Each row is a point on a tangle of strands that fork, close into loops and nearly touch. The rows are in no order.
Two points are linked if the straight distance between their rows is under 43.2. Some points are linked to none.
Z_6: [-12   2   6 -21  12 -17  -3   1   5   1   7  -6  -8 -23  -5   6   8   4
 -13  -4 -17  -2  -5  -8  -2  26  22 -13   8  -4   7  -2   4 -21]
Z_543: [ -4  -4  21   3  15 -18  22 -23   5  -9 -19 -12   5 -17   5  -5   7  26
  -4  -8 -21   2  -3 -21 -25   1   2   8  14   4  -4   3   0 -26]
Z_279: [-12  11   4  -2   5  -7  -2  16   2  14  13   5   5  -2   0   5   3 -10
  -6  12  30   3 -10  -2   8 -15  12  -7  -7  -1   3  -1  -7   3]
Z_112: [  3   5  21  -9   2  13   1   7  -7   1  12   2  17   1 -16   5 -16  -8
   6   7  -2   1  14  12   9   7 -10 -10  -9   0  -5  -7 -25  -4]
Z_464: [-12   9  -8  -8  -5 -13 -18  12  -3  -9  -2 -26   4  12   3  18   0 -10
 -19  -5 -13 -34 -16  12   3 -10  17  13   9 -15   7   1   6  -4]
Z_899: [ -6 -12  -2  -4   3 -14   2 -12  -7 -17 -10 -16   5  11  26  -7 -16  14
  -4   0  -5 -11   6  -2  -6 -10   1   2 -10  -2  -2  -7  -4   9]
Z_504: [-15  23  16  -2  26 -16  17  10 -21  -4   5  -9   8   6 -22   3   8 -12
   3  -9   7  29  -3  -9  18 -23   3 -21   1   1 -10  -5  -7 -24]
Z_241: [-16  17 -15  -3  -9  -6 -27   9  -4 -14  -2 -23   4   8   6  11   9 -10
 -12   2 -13 -23 -12  15   1 -18  25  15  -3 -14  19   5  12  -1]
Z_205: [ 22 -14  15  11  16   2   1 -15   5 -21  -1  -4   3  19  16  11  -4 -15
  -5  -1 -29  -9  19  11   4  12 -17  10   7 -27 -28  -9   2  12]
Z_515: [ 10  -3  10  -5  -8   6  -8   1  -9   3   0   5  10   0   0  -2 -12  18
   9   5  14   8  22   4   3  -2 -11   1 -14   3  -1  -7 -17  11]
Z_676: [  7  12  11  24  11  -6  11   6 -12   1  -6   8  -8   7 -21   0  10   5
  -8   5  25  33 -15 -16  -3 -19 -17 -22   8   6  -1  -6   0 -12]
Z_474: [ -3  30   6 -12   8   2  -2  17   0  12  13  28   7   0  -6   5   2 -35
 -11  -5  21  23  -8  12  21 -18  10 -13  10   4  11   3 -15  -9]
Z_357: [  7  -6  22  -1  12 -11  15 -17  -2 -12 -18   5  -8 -11  14  -1   4  20
  -4 -11 -38  -8   7 -11  -4  22  -5  12   5  -1 -14   4   5 -27]
Z_333: [ 15  -5 -18 -11 -32  27  -5   7 -10  -8  16   2   9   6  14  15 -16 -10
   9  -2   8 -14  -3  20   7   4  -4   9   7   1   0   9   3  19]
Z_72: [  1  -1 -20  -3 -10  12 -10   6  16  15  12  13  -2  -4   9  -6  10  -6
   2  -6  28  -4  -6  17  -2 -10   4   3  -8   4  18  15   4   8]
Z_546: [ -7  -6  19   0  19 -18  13  -5   2  -3   2 -16  16   0  -3  -6  -1  11
  -7   2   7   7   4 -15  -6 -16  -3  -9  -9  -1 -10   1 -13 -11]
Z_400: [ -6   0  -9  -7 -21  12  -9   7  12   0  -7  -2 -11   3  -5   2   2  -9
  -8 -21 -12 -26 -19  14   6  15   9  11  13 -15  24   7  20   8]
Z_397: [  0   8   8   9   2 -15  -6   7  -9   9 -18  -2  -6  18  -3   1   4   6
  -6  21  27  20  -1 -20  -7 -22  -4 -12  -9  18  -8  -9   3   6]
Z_274: [ -4  21   5  13   1  11  15   6  -1   6  -4   6 -15 -24  -6   1  26  18
  18  13   7  27  -7 -12  -5  10 -13 -29   4   9   1  12   0 -13]
Z_415: [-25  17   9  -6  23  -2  23  17  -6   6  24  -2   5  -4 -21  -4   4 -26
   1 -12   4   8  -7   3  22  -5  13 -20   9   2  -1  -5  -9 -19]
Z_820: [ -4  -2  -1   3  -1  -7  -1 -12   5  -8  -2   5  -9 -32   6   6  16  35
   2   9   3   6  -7 -15 -10  20  -4 -18   3  -3  10   9   7  -4]
Z_22: [-15  17 -17  10   7  -3 -26   4   1   3  -4  -7  -5   4   4   6  18 -17
  -1  18  10  -2  -4   4  -2 -28  34  19 -22  -4  14   9  18  -1]
Z_757: [  1  11  13  20  14  -5  16   0  -3   3 -10  -7  10   0 -19  -8  10  18
   2  -1   7  26  -6 -22  -8 -15 -22 -13  -4   4  -8   5  -6 -10]
Z_911: [ 14 -30   0   8 -15  25   3 -14  -7  -7  10  23   7  -7  -4  -7  -6   0
  19  -7 -13  -2  11   4  10  28 -11   3   6   5 -11   4  -4   1]
Z_125: [ -1  -8  18   5  23 -12  20 -21   7 -11 -11  -6   0 -10   7  -7   7  19
  -4 -12 -31  -4   7 -18 -13   7  -6  14   7   2  -8   4  -4 -25]
Z_917: [ 18 -33  -1   9 -10  10   7  -3  -7 -17  -9  -4  -5  13  17   0 -12 -10
   4   1 -18  -7   2   9  11  16 -27  12   3 -33 -20 -15  12  18]
Z_571: [ 26 -24   3   4  -4  21  -6 -17 -16 -14   3   5   6  13  15   0  -6   9
  11  -2 -10   6  20   5  17  16 -20  14  -2 -19  -9 -10 -11  25]
Z_154: [  1   2 -10  14   6  -8   5   1  20  19  -9   5 -23 -13 -13   1  18   2
   3   7  27  14 -20 -16 -11  -4   4 -14   0   8  12   2   8   5]
Z_230: [-15   0 -13 -12 -10  -4 -13 -11  20  13 -16   7 -20 -14   7   7  12  10
   1 -14   9   2 -17  -3  -2   5  22   0  -9  -3  26  10  12   4]
Z_822: [  6 -12 -29   0 -25  10  -2   2 -11  -3  15  10  -5  -2  19  -8  -9  10
   9  -8  16  -9  -4  12   5   3  -7   8  -2   3  12   6   8  19]
Z_955: [ 17 -26 -13   5 -26  17   2  -5  -7  -1  15  26   8  -7   3  -7 -11   7
  18  -6   5  -3   4   3   7  19 -10   1   6   6   2   4  -4  14]
Z_140: [ 15 -16 -15  -1 -27  23  -2  -2 -27  -8   3  -1  -1   6  23   1 -20   7
  13  -1  -1   4   9   8   9   6 -15  10  -7  -5   2  -8  -2  26]
Z_886: [ 14   9 -18 -14 -34  29 -13  16  -8  -2   8  -1   7   5   9  17 -11 -10
  10   3   3 -12   4  19  -1  -6   4  12   3   8   5   7   2  22]
Z_52: [-12  28  13  -9  15  -6   3  19 -16   8  11  14   1   1 -12  12  -1 -28
  -9  -2  21  24  -3   1  19 -21  17 -14   9   1   0  -6 -13  -9]
Z_84: [ 16 -28   2   3  -9  18   1  -8 -11 -14   4   2   5   6   5  11 -19 -12
   7  -6 -10 -13   3  13  11  14 -23   6   7 -19 -20  -6   3  16]
Z_40: [ 21   3  10   7  16  11 -10 -16   3 -12  10  -3   8  23  10   9   2  -2
   1  11 -28  -1  36   0  -3  17  -5  21  19 -13 -23 -12 -18  12]
Z_24: [  1   2  -3  -4 -14   0  -9   6  -7  15 -22   4 -12   9 -14 -24 -16   8
   7   8  18  14  24   8   2 -29 -10  16   0  16  -4 -16  -5  18]
Z_378: [  0  -2  -8   0  -5  -7  -6 -11  16  -2  -5  11 -19 -32   9   7  17  26
   5   4  18   9 -10  -9 -10  19  -2 -21  -2  -1  18  13  10   7]
Z_356: [ -9  12   0  -4  -1  17  -1  20  21  16  11  12  13   2   1   9   7 -24
  -9  -3  23  -1 -10  17   8 -14  14  -2  -4  -5  16  10  -8   3]
Z_861: [  5   3   3  21  -6  -1   6   3   3  15  -1  19 -12 -12 -15  -8  17   9
   6   7  28  24  -6 -13 -12  -6 -19 -24  11  13   5   4   2   1]
Z_123: [ 11   9   0  24  17  -3   3   5  -4   7  -8  13 -20  13 -15   5  18  -8
 -11  10  35  26 -22 -18  -6 -13 -10 -22  13   8  11 -10   6  -6]
Z_32: [ -5  -5 -18  -5 -17   6  -9   7   6  -5   7  -8  -5   3   1   0  -1  -3
  -5 -17  -2 -28 -20  17   7   4   7  13   7 -11  18   4  16  10]
Z_174: [-12   0 -23   1 -11  -4 -15  -9  13  11  -7  -1 -18  -5   3  -8  14   3
   1 -18   7  -5 -19   5   0 -10  18  15 -11  -5  28  12  20   5]
Z_953: [-15  19  -6   0   1   2 -17  19   1  18   2   1  -3   5   7   9  10 -15
  -4  14  27  -1  -5   5   3 -20  22   5 -12   3   5   4   0   5]
Z_558: [ -3  26  13  -9  24 -13   6   5 -28  -5   1   1  -2   7 -25  15   4 -11
  -1  -4  14  40   5  -2  19 -29  10 -20   7  12  -6  -5  -6 -27]
Z_191: [ -9 -15 -18   2  -9 -15   0  -2   0  -6   2  -2  -8  -1   5 -10  -8  15
  -6 -13  -2 -21 -12  -2   1   9   2   2   7  -5   6  -3   7   5]
Z_60: [-13  -8  13  -7  11 -35  10  -3   5   3  -3 -15  -1 -11  -3  -2   1   6
 -17 -10 -18  -6  -3 -16 -14   4  25  -5  19   0   3  -4  -1 -27]
Z_339: [-17  12   7  -9  12  13  26  17  -2   9  21  -4   5  -3 -24  -4   1 -21
   5  -4  -7   0  -2   9  18   8   7 -21  10  10  -3  -3 -12 -24]
Z_960: [  4  31  22  -2  27   1   1  -4   6   0   6 -10  12  18  -7 -10  -4   6
   2  13 -24   2  37  -7   0   3  -2  15  12  -5 -12  -7 -34  -1]
Z_559: [ -4  15 -23   5   1   1 -27   4  -5   5  -4   2  -9   4   3  -3  25 -16
   5  22  12   5   1  -8 -12 -32  26  22 -22   6  13   2  26   6]
Z_134: [ -6  -8 -18  -1 -10   4  -5  -1  15  10  15   8  -6 -12   2  -5   2   5
   2 -10  19 -12 -11   5   0   1   9   1  -1   4  12   8   3  11]
Z_382: [ -1   2  -7  -6  -4  22  -1  16  28  10  16   7  18  -4  -9  10   6 -24
  -6  -8  13 -10 -14  20   5  -4  14   1   1  -2  16  15  -7   2]
Z_775: [  9 -20   0   0   4  -1   1 -12 -10 -20  -5  -9   5  12  23  -5 -15   9
  -3  -5 -12 -13  15   2   2   4  -9   6 -10 -11  -6 -11  -5  14]
Z_970: [-13   1   3 -19 -13   1 -19  -2  10   8 -11   5 -18  -5   9   6   7   3
 -16 -21  -7 -11 -17   1   1  27  19  -1  -2 -16  27   5  13   1]
Z_604: [ 10  -3 -11 -13 -15  33  -4  10  39   2   7   9  27   4  -8  16   4 -28
  -5  -9   6 -13 -11  23   7  -4   7  -2   2   0  14  20  -1   2]
Z_854: [ 12  -3 -12 -13 -17  29  -1   6  31   0  17  13  25  -3 -13  11  -3 -30
   1  -8  -1 -12 -10  17   3  18   1   0  13   8   4  21   2   5]
Z_868: [ -8   7 -19   3  -4 -24 -13  -3  -9   0  -8 -10  -3   6  13   0   6   7
   0  19  16   5  -8 -11 -14 -25   7   7 -19  19  -4  -1  13   8]
Z_430: [ -4  12 -27   5   1 -16 -25  -1  -5   2  -5  -2 -10   5   9   0  20  -5
   0  21  17   6 -12 -10 -14 -28  13  18 -24  13   6   0  26   6]
Z_126: [ -1   7  20   6  15  -9  13  -3  -3   3  -2  -7  16   0  -9  -7   5  16
   1   0   5  14   4 -15  -3 -14 -18  -8 -10   1  -8   3 -11 -10]
Z_326: [-15   0   9 -11  16 -25  13   0   8  -1   1 -12  -5 -21 -10   1  12  14
  -6   4 -14   3  -2 -19 -11   9  17 -11  11   0  -1   4   4 -24]
Z_428: [ -7   3  -8 -12 -11  -7 -11   9  -6 -17  -4 -20   3  12   9  17 -12  -9
 -11  -2 -14 -36 -12   9  -3 -10   9  11   3 -10  -3  -7   6   2]
Z_552: [  9 -17   5   3 -15  27   8 -13  -7   0   9  23   9 -12  -3  -6   1   7
  24   3 -15   2  15   3  10  33  -9   1   3  16 -10  12  -6  -8]
Z_3: [ -8   2  -4   1   2  -7   5  -1  18  15   3  11 -12 -25  -9   0  12   8
   5   2  15  10 -10 -13  -6   4   9 -16   0   6   9   6   2   5]
Z_226: [ -9   5 -25  -2 -17  -6 -13   5 -10 -14   6 -10  -7   4  15  -6  -1   2
  -5  -4  -1 -22 -17  12   0  -7   3  14  -5 -10  12   2  13   7]
Z_170: [ 12 -26  11  12   4  -9  14  -9   5 -16 -15   6  -6   7  10 -13 -10   5
  -1 -14 -31 -15   6  -2  -2  20  -8  15   9 -19 -12  -9   6  -6]
Z_566: [  6   0  21   0  33   6  12 -10   3  -1  12 -12  12   8   0  -2   0   0
  -7  -5 -24  -4  21   0  -1   9 -16  10  -6  -8 -16   1 -19 -19]
Z_667: [ -3  11   7   9   4 -18  -4   6  -5  12 -30  -5  -7  28 -16 -11  -4  -1
  -7  14  16  21   9 -18  -4 -31   3   1  -2  26  -5 -16   1  11]
Z_583: [ -8  13   9  18  15  -2  21   4   2  -2 -12 -11   2 -13 -16  -8  15  20
  10   2  -1  23 -12 -27 -18  -4  -8 -14   4   8 -10   8   0 -18]
Z_342: [-13   1  -1 -18   1  -7 -11  -2  13   5  -2   5 -12 -19  -1   8   5   2
 -12 -12  -9  -9 -12  -3  -2  26  22  -3   5  -7  19   2   4  -3]
Z_329: [  4  -2  20   0  32  13  16  -3   1   3  12 -21  11  10 -14   2  -7  -9
  -6  -5 -26 -10  14  10   4   8 -13   0  -8  -5 -22  -1 -14 -28]
Z_759: [ -5   6  -2   7   2 -19  -6   3  -2  12 -21 -16  -1  21  -2 -15  -7   0
   0  10   8  13  12 -16 -13 -32   7   6 -16  26 -11 -14   0  14]
Z_944: [-13  13   4  10  16 -11  19   6   3  -6  -8 -12  -8 -21 -18   0  21  15
  12  11   1  19 -12 -23 -12   3   5 -23   7   3  -5   8   4 -19]
Z_254: [  5  -3  -8  10  -8  -2   3   5   7  23   3  18  -9  -5  -6  -7  14   6
   5   7  37  13  -3  -4  -7 -12 -18 -15   6  14  10   3   6   7]
Z_682: [ -5   4 -23  10  11 -17 -16  -2   2  14  -9   1 -13   8   5   7  24  -9
  -3  15  24   5 -19  -2  -6 -24   7  16 -22   3  19   8  29  -2]
Z_746: [  5  17  25  -7  28   7   3  -5  -1   1   7 -14  18  13  -3  -4  -2   4
  -2   7 -19   2  26  -3   4   4 -13   6  -7 -10 -11  -1 -27  -8]
Z_943: [ -2   5   3 -24   5  14   5  -1  12   1  13   3  -2 -26  -6  12   2 -17
 -10   5 -14  -6  -6  21   7  42  13 -11   1   9   4   9   6 -22]
Z_745: [ -4  21   3  -7   5  12  -3  20  15  18   5  26   9   5   0   2   7 -36
 -12  -4  25  14  -8  13  14 -16  11  -6   5  -2  14   8 -11  -2]
Z_631: [-11  10 -25   0 -10 -13 -20   1  -8 -10   4  -7  -6   1  14 -12   8   1
  -3  -1   2  -8 -18   7  -1 -17   8  19 -15 -11  19   5  19   5]
Z_843: [ 14 -17 -27  -2 -30  22   3   2   2  -4  14  22   3  -5  13  -7 -10   1
  11 -11   7  -8  -5  12   7  19  -6   8  11   4  11  12   6  22]
Z_216: [-14  -2   8  -6   1 -34  -2   0   5   7  -6 -10  -7  -1   6  -6   0   4
 -23 -17 -15 -14 -11 -14 -10  11  25  -2  20  -3  10  -4   5 -11]
Z_277: [ 23 -10 -25  -7 -32  27  -4   7   6  -2  18  17  16   3   9   2 -12 -12
   7  -7  11  -6  -3  21   5  12 -10   6  11   3   8  19   4  17]
Z_564: [-10 -12  17   6  13 -27  21 -20   9  -7 -13 -19   8  -9  -3  -6   3  22
 -11  -3  -7   2  -8 -20 -21  -8   7  -2  14   4  -1   4   0 -21]
Z_553: [  3  17   6  23  -2   9   9   5  -2  11  -8  14 -13 -19 -17  -8  17  17
  12   8  13  27  -6 -17 -12  -2 -16 -25  11  11  -1   7  -2 -11]
Z_852: [  0   4 -19  -9 -22  14 -10   9 -17 -16   0 -15  -3   7  14   9 -19  -4
   9   1 -12 -22  -2   6  -3  -7  -1  14  -7  -2  -3  -6   5  18]
Z_328: [  5  -7   7  -4 -13  30  13  -9  -8   5   8  20   5 -15   6   2   5  10
  17  12 -13   5  14   5  16  40 -11  -8  -3  20 -10  20  -3 -17]
Z_624: [  8 -17  10  -1  12  -1  -1 -11   0 -16   1  -8  12  10  11   3 -13   4
  -6  -5 -15 -17  15   2  -5   6  -5   3  -8 -13 -13  -8 -12   0]
Z_903: [ -2   9   6   4  10 -19  -6   1  -5  14 -24  -3  -7  31 -26 -22 -15  -2
 -14   8  18  15  12  -2   8 -39  -4  12   1  17  -5 -15  -5  11]
Z_417: [ 14 -15  13   1  11  14  -3 -13  -4  -6  12   2  13   6  -5   6 -12  -6
   0  -7 -18  -9  18   8   2  14 -18   5  -6 -11 -18  -4 -12  -4]
Z_892: [ -1   7   8  -9  -7  28  24   2  -5   9   7  12   0 -16   6   6  13  19
  16  13  -4  11   7   4  17  33 -16 -18   0  22  -4  18   0 -22]
Z_477: [ 20 -21  16  19  12  -6   7  -9  13 -18  -5   0   0  14  11   1  -5 -17
  -4 -10 -31  -8  10  17   2  15 -20  16   8 -32 -24  -9   5   4]
Z_547: [ 12  -8  15  11  13   0  11 -12   3  -7  -9   3  -9  -6  -5   1  -9  -5
  -1 -13 -44 -10   9   7   3  23  -1   6   4  -8 -27  -1   1 -23]
Z_827: [ -4   1 -19   9   2 -12  -9   1   4  16  -1   1 -13   6   5   3  16  -1
  -1  17  37   5 -16  -2  -9 -17  -7   1 -14  13  10   4  18   6]
Z_641: [  4   0  12  -6   6   6  -8  -3   4   0  -6 -17  12  12  -1  -3 -18   2
   1   0 -12  -4  31  -6  -5  -2   5   0  -6  -2  -9 -13 -26  16]
Z_55: [  2  16  17   7   8 -14   5  11 -14   3  -2  14  -5   5 -16   6   6  -1
  -7   8  26  29  -5 -11   7 -24  -9 -20   2   7  -1  -7  -5  -8]
Z_858: [ -8 -22  -6   3  -1 -20   5 -13  -3 -13  -3 -10   4   4  15 -11  -9  20
  -6  -9  -1 -14  -2  -4  -4  -6  -5  -2  -1  -5  -2  -4   1   2]
Z_715: [ 11 -26  -1   5  -2   4   7  -7  -8 -23  -8  -7  -1  17  27 -10 -13   2
  -1  -2 -19 -12   7   5   7  10 -19  15  -2 -22  -9 -13   6  15]
Z_9: [ 19 -28  10   9   1  15   0 -16  -5 -13   6   5   7   4  -4   7 -13 -15
   7 -11 -20 -10  10  11  11  20 -19   3   4 -18 -24  -6   1   4]
Z_288: [ -7  -8  -1   3   0 -15   2 -10   6  -7  -4   4  -8 -22  -1   1   7  28
   4   1  -4  -1  -2 -21  -8  11   5 -13   7   4   2   4   4  -4]
Z_510: [ -4   2  -2   6   9 -22   1 -11  -1   7 -20 -25   7  18   8 -16  -8   5
   2   7   0   8  12 -10 -19 -30  11   6 -14  28  -6  -7   2  19]
Z_644: [ -9  -8 -24  -2 -13  -7  -5  -4   8   3   2   6 -17 -14   8 -10   3  17
   5 -14   8 -12 -12  -2   1   9   8   2   2   3  16   4  11  15]
Z_989: [  4 -16  -5   2 -20 -12   4  14   2  -3  -9  -2  -9   8   1  -6 -17  -6
  -3  -9 -19 -27  -7   7  -2  24 -10  12  15 -21  -5 -11  20   4]
Z_683: [-11   5   2   9  11 -11  18   5  11   9   6   1  -7 -21 -20  -2  12  10
   6   6   9  14  -8 -19  -4  -3   1 -20   3   6   1   5   2  -7]
Z_304: [-10 -15  16   1  16 -23  16 -16   6  -7  -1 -20  11  -1   2  -8  -2  13
 -13  -4  -3  -6  -1  -9 -11 -13   4  -2   1  -1  -5  -1  -9 -16]
Z_54: [ 27  -7  14   9  13  14 -12 -20  -4 -17   9  -1   9  20  13  13   3  -8
   3   5 -25   1  25   9   7  20 -16  18  12 -23 -27  -6 -12  13]
Z_750: [  3  21  13   1  17 -13   2   5 -24  -3  -3  11  -9   9 -20  11   7 -10
  -9   4  24  38  -3 -12  12 -27   3 -18  10  12  -2  -9  -3 -20]
Z_316: [  0   8  -8  12  -1 -14 -10   5  -9  13 -11   0 -11  13   3   6  13   5
  -5  24  34  14  -9 -13 -11 -20  -7 -11 -10  18   1  -6  13   6]
Z_179: [ 15  13  13   3  17   6  -6 -11   5  -3   9  -5  13  21  -5  -1  -4   7
   7  14 -25   0  40  -4  -4  12  -4  23  15  -7 -13 -10 -28   9]
Z_920: [  3 -10  10  -3  -7  13   3   5  -2   2  21   7  19  -5 -15   2 -15  -8
   4   2   1  -7   6  13   4  13 -11  -7  -2   4  -4  -1 -17  -4]
Z_495: [ -7  -3  -9 -11  -6  -7  -9 -13  19   8 -14   9 -21 -26  10  11  13  16
   2  -4  15  10 -18  -6  -8  12  10 -11  -9  -3  25  10  12   7]
Z_321: [ -8  -2   9  -8   9  12  18  12   0   8  23 -11   9  -5 -27   3 -10 -20
   0  -1 -15 -12  -1  10   7  12  -2 -11   2   7 -11  -5  -9 -23]
Z_790: [ 22 -18  -9   2 -12  19  -4 -11 -18 -15  -4  -4  -2  16  25  -4 -14   9
  10   1 -14   6  18   1  14  12 -18  13  -9 -16  -4 -12  -7  33]
Z_958: [ -9   3  -4  -9  -4   3 -12  14  -4   2  11  -9   8  -1   4   9 -11  -3
  -3   6  13 -13  -1   5  -4  -9  12   0  -8   1  -7  -5 -11   7]
Z_674: [ 21 -17   5  -5 -13  20  -8  -8 -15  -6   5   7  14   3   4  -1 -16  10
  12   1   2  10  23  10   7  11 -14   7  -8  -6  -3  -8 -15  15]
Z_136: [ -2   4   6 -14 -16   7 -12   5  14   4 -12   6 -11  -4  -3  11   0 -11
 -16 -21 -17 -24 -16   8   2  34  18   1  11 -14  18   2  20   5]
Z_593: [ -2  11  27  -8  14   5   2   3  -7   3   5  -7  14   4 -10  -4 -10   2
   1   4  -6   8  20   0   4  -3  -7  -8 -14  -4  -8  -8 -23  -2]
Z_518: [ -2  -2 -15   4  -6  -3  -6   4  10  23   6  12  -9  -3   3  -3  13   0
   0   4  39   5 -11   1  -4 -16  -5  -2  -6  11   9   7   7  11]
Z_185: [ -4  19   7  -5  -3  19  22   5  -3   7   5   9  -5 -22   1   6  21  19
  18  12   3  16   1   0   5  20 -18 -24  -1  15   0  18  -1 -19]
Z_119: [ -9  14  -2 -13   7  18  13  11  30  23 -12  30  -1 -14  -1  -2  12 -33
   8  -9  10  24 -16  -5   6  -6  17 -13  -5   3  19  10  -3 -10]
Z_190: [  6  -5  -4  -6 -12  20   3   5  10   3  24  10  22  -9 -15   5 -10 -21
   3   1   0 -13  -3  13   3  18  -4  -4   8   8  -1   8 -10  -2]
Z_914: [ -3  -6  -8 -11  -8   3 -10   5  -7 -18  -5 -19   2  11  12  15 -23  -7
  -1   0 -13 -26   1   6  -3  -4   2   6  -3  -7 -10 -11  -3  12]
Z_618: [ -3  -7  10  -2   2 -16   7 -11  -2 -13 -10   8  -6 -17   7   0   5  29
  -2  -3 -23  -9   4 -16  -5  22  -1  -4   7  -1  -3   1   7 -16]
Z_601: [  5 -17   8   6   6   0   6 -11  -1 -10   3   7  -4 -12 -10  -3 -10   7
  -2  -9 -27 -18   8  -4  -1  20   1   0   2  -3 -16  -1  -1 -16]
Z_998: [-17   8 -22   0 -14 -16 -16  -2   2   1  -2  -8 -10   4   6 -20  13   4
  -5 -19  -4  -8 -20   5  -3  -4   8  17  -3 -15  31   7  23   5]
Z_301: [  2  -6  15  -1  18  13  13   1  -1   2  16 -15  13   3 -23  12 -14 -20
  -4  -2 -24 -13   7  12   7  13 -11  -7  -2  -1 -24  -4  -9 -24]
Z_590: [-11  10 -14  -7  -9   4 -18  13  -5   6   8  -8  -2   0  13   5  -1  -3
  -1   7  17 -11  -3   8  -4 -19  16   6 -13   4   1   2  -1  12]
Z_840: [  7  14 -25  -7 -31  27 -15  13 -17  -9   8  -8  -1   0  12   6  -8  -8
  13   2 -11 -13  -1   9  -3 -16   9  18  -4   5   8   4   8  21]
Z_608: [  8 -22  10   9  -8 -19  12   2   4  -6 -17   0  -6  10   7 -10 -17  -2
  -8 -13 -25 -21   2   4  -6  20  -7   9  14 -20  -8 -15  10  -5]
Z_673: [-12  -1   0  -6   4 -27   5 -19  -9 -14 -17 -25   5  12  30 -10 -13   9
  -5   6  -9  -5   3   0 -18 -20  11   7 -10   6  -1 -10   4   7]
Z_99: [-10   2   2  -8 -11 -23  -8   8   5   6 -12  -4 -13   1  10  -7   0   3
 -20 -19 -19 -22 -12  -9  -7  25  16  -1  15 -11  15  -6  10  -1]
Z_475: [-11   3  -8   4   1 -28  -5 -12  -8  -8 -16 -20   2   9  19  -5  -6   8
   0  12   2   3  -1  -8 -21 -25  14   6 -17  19  -7  -3   8   8]
Z_629: [  2  -5   5   7  -7  14  10  -4   0   4   5  17   2 -21  -9  -3   8  26
  24   1  -6   6  12 -12   1  14 -16  -8  -3  18  -2  11  -7  -7]
Z_172: [  6   4   8  -9 -16   5  -9   7  -7   9 -16   8  -2   2  -4 -11 -14  13
   7  10  16  15  29   6   0 -13  -5   2  -8   8  -3 -12 -14  18]
Z_685: [ 22  -8   5 -14 -26  22  -8  -7  -5  -7   8   8  28   2 -10  16 -24 -18
  15  13   0   6  15  25   6  18 -16   2   7   1  -9   3 -12   8]
Z_85: [-13  16 -19   3  -2   0 -27   8   0  -8  -2 -18  -2  -1   1   8  13 -15
   0  10  -4 -15  -4  10  -4 -26  32  16 -11  -9  15   8  12   3]
Z_907: [-10   1   7  -4   4  -6   0  13  -2   7  15  -1  11  -5  -6   1  -5  -3
  -4   6  18  -1  -4   0   3  -9   6  -9  -9   2  -3  -6 -15   0]
Z_261: [  5   6  -4  20  17  -3  10   6  11  16 -10  11 -23  -4 -17   0  20 -11
   0   9  29  26 -21 -20  -7  -9  -2 -20  11   9  14  -2  10   1]
Z_576: [  8 -10 -27  -2 -27  12  -3   4 -26 -10   8   3  -6  -2  25  -8 -17  11
  11  -1  -1  -4  -3   6   7  -3 -17  12 -11   0   5  -5   8  20]
Z_501: [  1   5  -4   2   1 -10 -12   2  -7  16 -20  -7  -4  24 -18 -28 -14   1
  -5   8  17  15  18  12   4 -38 -14  18  -6  12  -4 -20  -5  17]
Z_257: [ 16 -16  14  17  20  -4  13 -16   9 -14  -6   5  -3   6   4  -8  -5  -7
  -3 -15 -40 -11  10   6   0  18  -8  18   5 -16 -23  -4   0 -12]
Z_490: [-18  20  15  -6  20 -11  11  18 -14   3  14   2   4   0 -16   3   2 -20
  -3  -1  13  22  -5  -5  16 -20   9 -20   3   1  -3  -8 -13 -14]

A piece is all that can be reached along the links. How many separate loops has the piece of each point below (a circle has one, a figure eight two, a Y none), and how many tips (points with one link)?
Z_6: loops 1, tips 3
Z_22: loops 5, tips 0
Z_279: loops 1, tips 0

A fork is a point with three links, a tip a point with one. Leave the first point through the second and follow the links. Name the first fork or tip that comes.
Z_998, Z_631: Z_99
Z_920, Z_190: Z_490
Z_903, Z_501: Z_843
Z_428, Z_464: Z_430
Z_571, Z_674: Z_667
Z_477, Z_205: Z_746
